Points, in no order, along strands that fork, close into loops and pass close to each other.
Two points are linked if the straight distance between their rows is under 54.6. Some points are linked to none.
Z646: [-21.6  20.4  -4.5  37.3  -9.6 -20.0  21.8 -13.3  -8.3  -1.6  -6.4  17.8
  43.5 -12.0  -6.5   1.4   5.8  24.4 -10.7 -21.9   3.0]
Z141: [ 22.3   1.9   0.0 -29.4   1.8   6.5 -10.9  -0.7   5.8   4.5  18.2 -31.0
 -16.7  21.3   0.7  -8.4  16.2 -14.7  39.9  10.7 -11.6]
Z593: [-32.0  21.0  16.1  16.9  -8.3  -1.5  14.1 -13.6   1.1  10.0 -15.4   2.3
  21.7  19.8   4.6  21.7 -17.2  -0.4 -22.1 -30.1 -21.6]
Z835: [  8.2  33.6  -8.3  18.4   7.6  -9.0  10.2  10.6   1.1  -4.8   8.7 -18.7
  45.5   2.7 -19.4   1.2  -5.1  -4.3  13.0  -7.7 -20.1]
Z345: [  5.9  13.1 -12.1 -13.0  -6.7 -18.4  18.0   4.6 -10.0  -3.3  -5.7 -13.6
  40.2 -20.5 -25.4 -16.2  -2.8  13.6  -0.2  -7.1   9.3]
Z809: [-11.9  22.8  11.0 -17.6  -2.2 -22.8  15.4 -21.8   4.4  23.7  24.7  -9.5
  46.4 -10.1  -7.0 -17.9   7.0  10.3  -4.7  -2.2   5.8]
Z891: [ -8.7 -10.4   8.7  10.2  -5.3  19.0 -10.0  10.8  14.6  -4.9   0.2  13.0
 -33.2   3.2   1.5  16.7 -12.2  25.3 -31.7  11.3  12.5]
Z354: [ -3.4  -2.4 -20.0 -31.7 -24.4 -11.5  15.4  15.6 -12.0  -8.0 -16.7 -13.0
  29.8 -22.1 -29.3 -15.9  -3.1  11.3  -8.5  -0.1   7.1]
Z732: [ -8.2   4.8  16.9   8.6   3.3 -17.5  10.9 -30.4  -4.1  16.5   7.6  -7.0
   5.0   6.3  17.1   4.8   7.3 -20.0   7.8 -18.3  -5.7]
Z864: [  5.8  34.4 -10.7 -29.3 -34.1   3.5   0.8  16.2  -9.4  -5.7  11.4 -21.2
  44.7   4.6 -27.3 -19.0   1.4   0.8   5.7  12.3 -18.1]
Z998: [ 11.0  14.5  14.3  -4.3   3.8 -13.4 -21.3 -15.3  -0.5   6.0  34.0   2.5
  18.6   6.6  17.1  -2.0  25.3  -7.8  27.9   8.1   1.6]
Z836: [ 14.7 -26.1 -28.6 -11.2   0.1  28.5  -9.7  14.8  -0.4 -21.7   5.2  24.7
 -28.5  -4.0  11.3 -16.2  11.1 -21.6   6.5  22.5  -0.2]
Z197: [  2.1 -22.2  -1.4  12.8  16.0  -3.2   5.0 -22.1 -14.8   8.2 -10.4  11.5
 -28.7  11.6  29.9   4.7  12.4 -30.5  29.4 -11.3  -8.1]
Z787: [-34.6  18.5  14.1 -10.1  -6.3   4.6  -0.5  -4.0  10.9   8.8  -0.9  -7.0
  19.2  27.1   9.1  19.5 -12.7   1.4 -11.2 -12.5 -31.4]
Z893: [ 28.8 -10.9   2.4   5.8  11.0  33.4  -8.7  12.7 -15.1  -8.9 -17.2  14.1
 -41.2  -5.6  -1.6  -4.5 -19.2  12.8 -15.6   9.0  14.8]
Z735: [  5.7  -1.6  28.5  -4.9   9.6  -8.0   3.8 -37.5 -13.7  18.3  -0.2   0.5
 -10.6   8.5  23.7  -4.5   4.3  -3.9  10.2 -22.4   5.8]
Z348: [  9.3 -12.5  14.8  -5.4  10.2   1.5  -9.4  -1.9  20.2   4.3   3.1 -15.9
 -20.5   1.5   5.2   4.8   2.8  -4.7   6.1   7.4   0.6]
Z156: [  8.8 -10.9  23.7   7.2  13.1  10.2   0.9 -29.5   1.2  24.3 -11.8 -16.2
 -47.1  28.9  20.3  -0.7   6.4  -6.0  34.8 -14.1  -4.4]
Z743: [ 28.6 -29.5  -8.3  -4.8   5.2  -0.8   0.4  13.2   7.2  -3.7  -1.5 -11.7
 -38.7 -15.5   1.0 -15.2  16.2 -22.5  29.0  24.4   6.5]
Z395: [ 34.7  -5.8  -8.1  -9.9 -11.3  29.5 -15.8  23.0  -9.3 -17.9  -8.7   1.8
 -25.1   4.3 -17.1 -12.8 -16.6   8.2 -19.6   9.2  12.6]
Z596: [ -2.8  -6.9 -18.0  12.1  24.8  29.6 -11.7  -5.8  -5.1 -14.9  -0.1  39.8
  -4.5  19.9  27.9  -1.4   3.3 -29.7   7.2 -10.8 -19.5]
Z914: [ 10.6 -26.8   8.2  -1.7   6.5   7.8  -5.2   8.2  20.2   1.1  -2.3 -11.6
 -39.6 -10.9   3.9  -2.4  10.7  -6.1  12.1  23.4   5.0]
Z522: [  7.5   3.0   0.0  24.9   9.6 -28.5  18.4  -7.5 -11.2   5.6   0.3  -3.0
  22.2 -29.5  -9.6  -2.9  -4.2   1.6  -4.8 -15.5  19.7]
Z912: [ -5.3 -21.3  23.0   6.9  14.6   4.1  -5.2 -22.9  25.1  23.0 -11.8 -19.6
 -42.9  22.4  19.8   8.3  14.9 -13.9  28.1   0.2  -6.2]
Z132: [ 15.6  -4.7 -24.6   7.2   1.6   6.6  -0.5  19.9  -9.2 -22.2  -1.4  10.5
   6.6  -9.3  -7.5  -1.1  -7.9  -5.7  -3.8   4.5   3.0]
Z960: [ 13.5 -19.2   1.4  27.1  20.9 -17.0   9.7   4.6  -7.5  11.5 -14.3  -0.5
 -25.1 -37.4  -1.2   6.3  -5.8 -16.3   0.1   5.2  13.3]
Z180: [ -2.4   6.5 -29.0   8.5 -27.0  -9.7  10.1  20.8 -21.1 -19.5   0.6   6.2
  13.6 -12.8 -28.1  -9.4   0.0  31.0 -20.3   3.3  27.4]
Z40: [ 13.0  -8.4  16.9  18.0  22.0  -2.8 -15.6 -10.1  12.3   5.4  -6.4  -1.4
 -10.4   9.2  10.5   9.5   1.7 -17.4   8.3  -6.4  -1.1]
Z494: [-20.2   5.2  11.5  -1.7 -14.1  -8.7  17.8  -7.7  -5.8   5.0   9.3   6.2
  -1.4  -8.2   4.1   6.1 -12.3  24.2 -31.1 -12.4  12.8]
Z265: [  8.1 -25.7   7.0   4.6  18.0  -0.5   3.3  -0.6 -11.0   7.6 -26.9   5.9
 -31.2 -24.9   8.0   1.9  -9.6  -1.9  -1.8   3.3  10.0]
Z340: [  0.0  14.6  -8.8  35.9  -0.3 -22.1  12.5  -3.3 -12.2  -8.7   3.3  11.7
  33.9 -15.5 -10.9  -0.8   1.7  22.2  -7.7 -15.1  19.2]
Z172: [  6.7  -8.0 -10.6 -31.9 -30.8  -7.9  -1.2  15.8  -2.5  -4.4  -4.6 -18.2
   9.6 -17.0 -25.7 -14.2  -0.9   2.4 -10.6   9.0  11.6]
Z664: [  7.5 -23.8 -13.0  18.4  -3.5  16.5  -4.7  25.3  25.6  -8.9   8.3   1.0
 -41.6 -15.6  -3.8   1.8   6.8 -10.9  -5.0  35.0   7.2]
Z315: [ -2.3 -12.5 -14.9  32.8  14.0 -16.9  14.7  17.4   2.0   6.1 -12.1  -5.4
 -10.1 -30.6 -15.4  16.8 -14.2  -9.8  -8.8   2.1   9.0]
Z222: [-11.4 -18.9   6.4  18.0   3.8   5.5   1.3 -26.2 -12.2   2.1  -7.4  27.6
 -24.7   9.2  35.7   9.6   9.7 -22.9   6.0 -11.0  -8.9]
Z313: [ 17.8 -19.4   4.6   2.8  15.0  17.4  -4.7  -1.4 -17.4  -7.3 -11.7  16.7
 -33.4  -7.4  14.2  -5.8  -4.5  -0.2   1.4   3.5   7.2]
Z842: [ 24.0   2.0   3.4  -9.1  11.7 -24.1   7.3  -4.3  -7.6   0.6   3.6 -14.1
  20.1 -21.0  -9.6 -13.8   0.6  -4.4  10.5  -7.6  15.0]
Z61: [ 31.0   1.0  -2.3  -5.5   4.3 -11.1  12.4   8.0 -12.4  -2.4   3.7 -25.1
  -1.7 -16.9 -17.8 -10.1 -11.6  -7.7   4.1  -3.0  10.0]
Z772: [-22.4   8.7  14.9 -17.8  -3.5   3.8 -14.0  -3.3  16.8   4.4  12.7  -6.7
   5.2  19.5  10.0  15.3   1.5  -0.3  -0.8   3.8 -18.8]
Z154: [-11.2   3.6   9.1  -3.9  -8.5  12.9 -16.5  11.3  10.9  -5.9  -2.2  14.6
 -11.5  14.3  -3.4  14.7 -17.6  34.6 -33.6  -1.8  10.8]
Z952: [-27.6  33.8  12.1 -18.5  -4.6 -14.9  15.6 -21.3   0.5  22.0  14.7  -3.4
  59.9 -10.5  -3.8 -20.1   8.9  11.0  10.6   1.8 -17.5]
Z489: [ 23.6 -11.4  -0.5 -32.0 -26.3   2.3 -13.6  12.1   4.2  -4.8   4.3 -20.3
  -8.9  -6.0 -14.7 -18.6  11.6  -9.4   1.6  19.3   6.8]
Z24: [-21.4   4.7  11.7  -5.4  -7.7 -19.5  23.4 -28.6  -6.4  14.1  21.2  -2.9
  15.3  -5.6  19.5   0.3  10.8  -7.8   2.2 -11.8  -7.5]
Z545: [ -9.4   9.8   0.1  -0.2 -16.1  -9.5  29.0 -10.2 -19.4  -5.9  19.1   2.6
  13.9 -12.9  11.0  -1.4  -2.0   8.5  -8.4 -12.1  -0.6]
Z773: [ -4.5 -17.5 -24.2  -0.2  -4.7  14.5   4.7   7.0   1.6 -16.5  23.9  16.4
 -21.3  -0.4  21.1   0.2  14.9 -22.7   9.2  18.5 -12.6]
Z495: [-25.8  22.2  -5.9  -4.9  -7.4  -6.5  -6.1  11.6  16.0   2.1  -0.7  -7.2
  39.9   8.4 -19.2  12.6  -6.5  22.4 -11.7  -0.6  -5.8]
Z825: [  0.3   4.5 -28.0  28.1  -4.5  -9.9  13.9  21.7 -24.5 -10.1  -5.5   4.4
  -4.0 -18.1 -29.3   4.6 -11.9  24.1 -22.9   1.2  31.8]
Z250: [ -8.9  -1.6  16.5  15.0  14.6   8.5  -9.8 -13.5   0.4   2.3 -32.2  13.1
   1.9  25.8  10.8  19.8 -16.4 -16.9 -10.0 -24.8 -17.9]
Z410: [-11.0 -12.3 -11.9   4.4  -4.0  18.9  -6.6  17.9  19.4 -10.6   8.0   7.1
 -24.7   2.3  -0.8  14.7  -3.6  -1.5 -18.8  16.4  -4.8]
Z187: [-12.7  -6.4 -10.3  31.2  10.0  11.1   0.8 -12.5  -6.2 -11.3   0.0  33.9
  -2.4  11.5  26.7  11.4   6.8 -32.0   0.5 -11.1 -18.0]
Z561: [-24.7   6.2   7.1  21.2   3.9   5.5  -1.8  -3.4  -2.1  -0.9 -26.7  18.2
  16.4  18.2   3.0  21.5 -18.6   6.4 -24.7 -26.5 -10.8]
Z961: [-18.3  11.7 -13.2  -2.3 -22.1   1.9 -10.3  22.5   4.0 -11.5  -2.2   8.8
   6.3  14.6 -21.1  10.1  -9.5  40.0 -31.1   2.2  18.4]
Z409: [  9.0 -32.0 -15.0  -5.2  20.4   0.0   4.7   0.7  -4.4  -1.0 -13.9   5.3
 -31.4  -8.9  15.8  -4.3   9.9 -27.7  33.4   6.5  -6.7]
Z255: [ 10.3  -5.2  -1.6 -17.6  -4.9  16.8 -12.9   3.8  23.4   1.0  22.9 -21.7
 -33.6  24.1   7.6  -2.0  20.5 -15.3  29.8  24.3 -13.4]
Z592: [ 22.3  12.2   1.5 -25.6 -15.0  16.7 -10.2  16.7 -10.5 -14.4  -2.7  -6.8
  -1.0  15.7 -16.3  -5.9 -17.7  17.5 -19.7  -4.1   3.6]
Z442: [  1.7  -5.1  -8.3 -12.9  -4.5  20.6 -15.2   4.6  10.1  -9.6  29.2   5.3
 -20.0  20.8  17.6   0.5  18.9 -14.0  15.6  19.4 -15.2]
Z257: [-33.2  21.8 -14.6   0.5 -14.9 -12.1   1.4  18.6   9.2  -2.3  -4.5  -6.8
  24.3  11.2 -27.4   8.6  -5.2  41.8 -26.0  -5.5  12.7]
Z867: [  9.3 -11.5  17.5  26.3  23.3  -1.3 -16.1 -13.2  30.2  16.2  -6.5 -11.4
 -29.2  23.3  16.0  11.4  14.9 -29.6  28.6  -0.5  -9.6]
Z792: [-13.0  17.2  -0.1 -28.6  -8.9   0.8 -26.6  18.2  16.2  -3.2   0.3  -6.4
  38.9  10.1 -17.2   3.2  -1.3   8.5   1.9  17.5 -10.4]
Z933: [-17.6  30.3  -1.3   7.6  -3.9 -12.8  15.3  -9.4  -5.0   2.9 -14.8   7.0
  59.3  -7.6 -15.3 -11.4  -0.9  34.9   2.9 -17.2  -9.3]
Z497: [ 10.6  -7.1   4.3  14.0  26.3   2.6  -5.2   3.0   0.2  -2.3 -24.1   0.1
  -3.7   4.8   0.2  11.2 -18.7 -14.3   2.5 -14.6  -9.2]
Z471: [ -6.9 -10.3 -16.2  22.1  -1.9 -14.0  12.4  18.1  -6.9   4.5  -5.3  -4.7
 -18.2 -34.5 -19.6  11.0 -11.6  10.2 -21.9  11.4  25.5]
Z720: [ -8.7   6.2   4.4 -34.3 -12.2  11.7 -24.3  10.6  11.5  -5.8   8.1  -0.2
  11.4  18.0   3.3   5.3   5.2   4.8   1.1  16.6 -15.5]
Z598: [ -2.8   4.0  29.2  -8.5   1.9  -7.6  14.1 -27.3  -4.0  19.0   4.7  -0.8
 -10.0  -3.7  11.3  -6.1 -10.9  15.0 -19.8 -19.4  15.8]
Z418: [  7.1 -22.8  -6.8  11.7  26.7  29.2 -18.1  -1.9  -0.2 -11.8 -11.3  38.5
 -26.4   6.2  25.0  -5.4  -0.2 -13.2   2.6  -0.4  -0.3]
Z240: [ 28.4   0.8   0.8 -32.1  -4.2   3.1 -18.6   4.8  -0.2  -3.6  10.1 -17.4
  -0.8   6.4  -3.5 -14.2  11.9 -10.9  21.8  12.9  -1.7]
Z6: [-17.8  36.0   2.3 -18.6  -5.7  -6.7   6.7  -4.2  -5.2   5.6  -6.5  -1.5
  61.4  -3.8 -14.2 -15.3  -1.7  24.1  10.0  -1.6 -18.0]
Z4: [ -1.1  20.4  16.9 -26.4  -6.1 -14.6  -5.0 -16.3   1.4  13.6  31.3  -7.0
  29.3  -3.4   4.2 -11.3  13.4   5.4   5.2   5.6   5.2]

A fork is a point with three links, a tip a point with one. Leave the first point through the second and follow the links. Name the first fork or tip that comes.
Z257; Z961 -> Z914
Z914; Z664 -> Z40
Z842; Z522 -> Z998
Z141; Z240 -> Z842
Z409; Z197 -> Z313
Z354; Z172 -> Z836

How many points has the smallest loop of links through each point below? Write none if it is on no loop.
Z545 -> 6
Z891 -> 18
Z471 -> none

Name the points in between on the shortest way along the links from the first point to the second, in order.
Z250; Z410 -> Z497 Z40 Z348 Z914 Z664
Z960; Z664 -> Z265 Z313 Z418 Z596 Z187 Z222 Z197 Z409 Z743 Z914
Z240; Z61 -> Z489 Z172 Z354 Z345 Z842
Z141; Z6 -> Z240 Z489 Z172 Z354 Z345 Z842 Z522 Z340 Z646 Z933
Z592; Z825 -> Z395 Z893 Z313 Z265 Z960 Z315 Z471
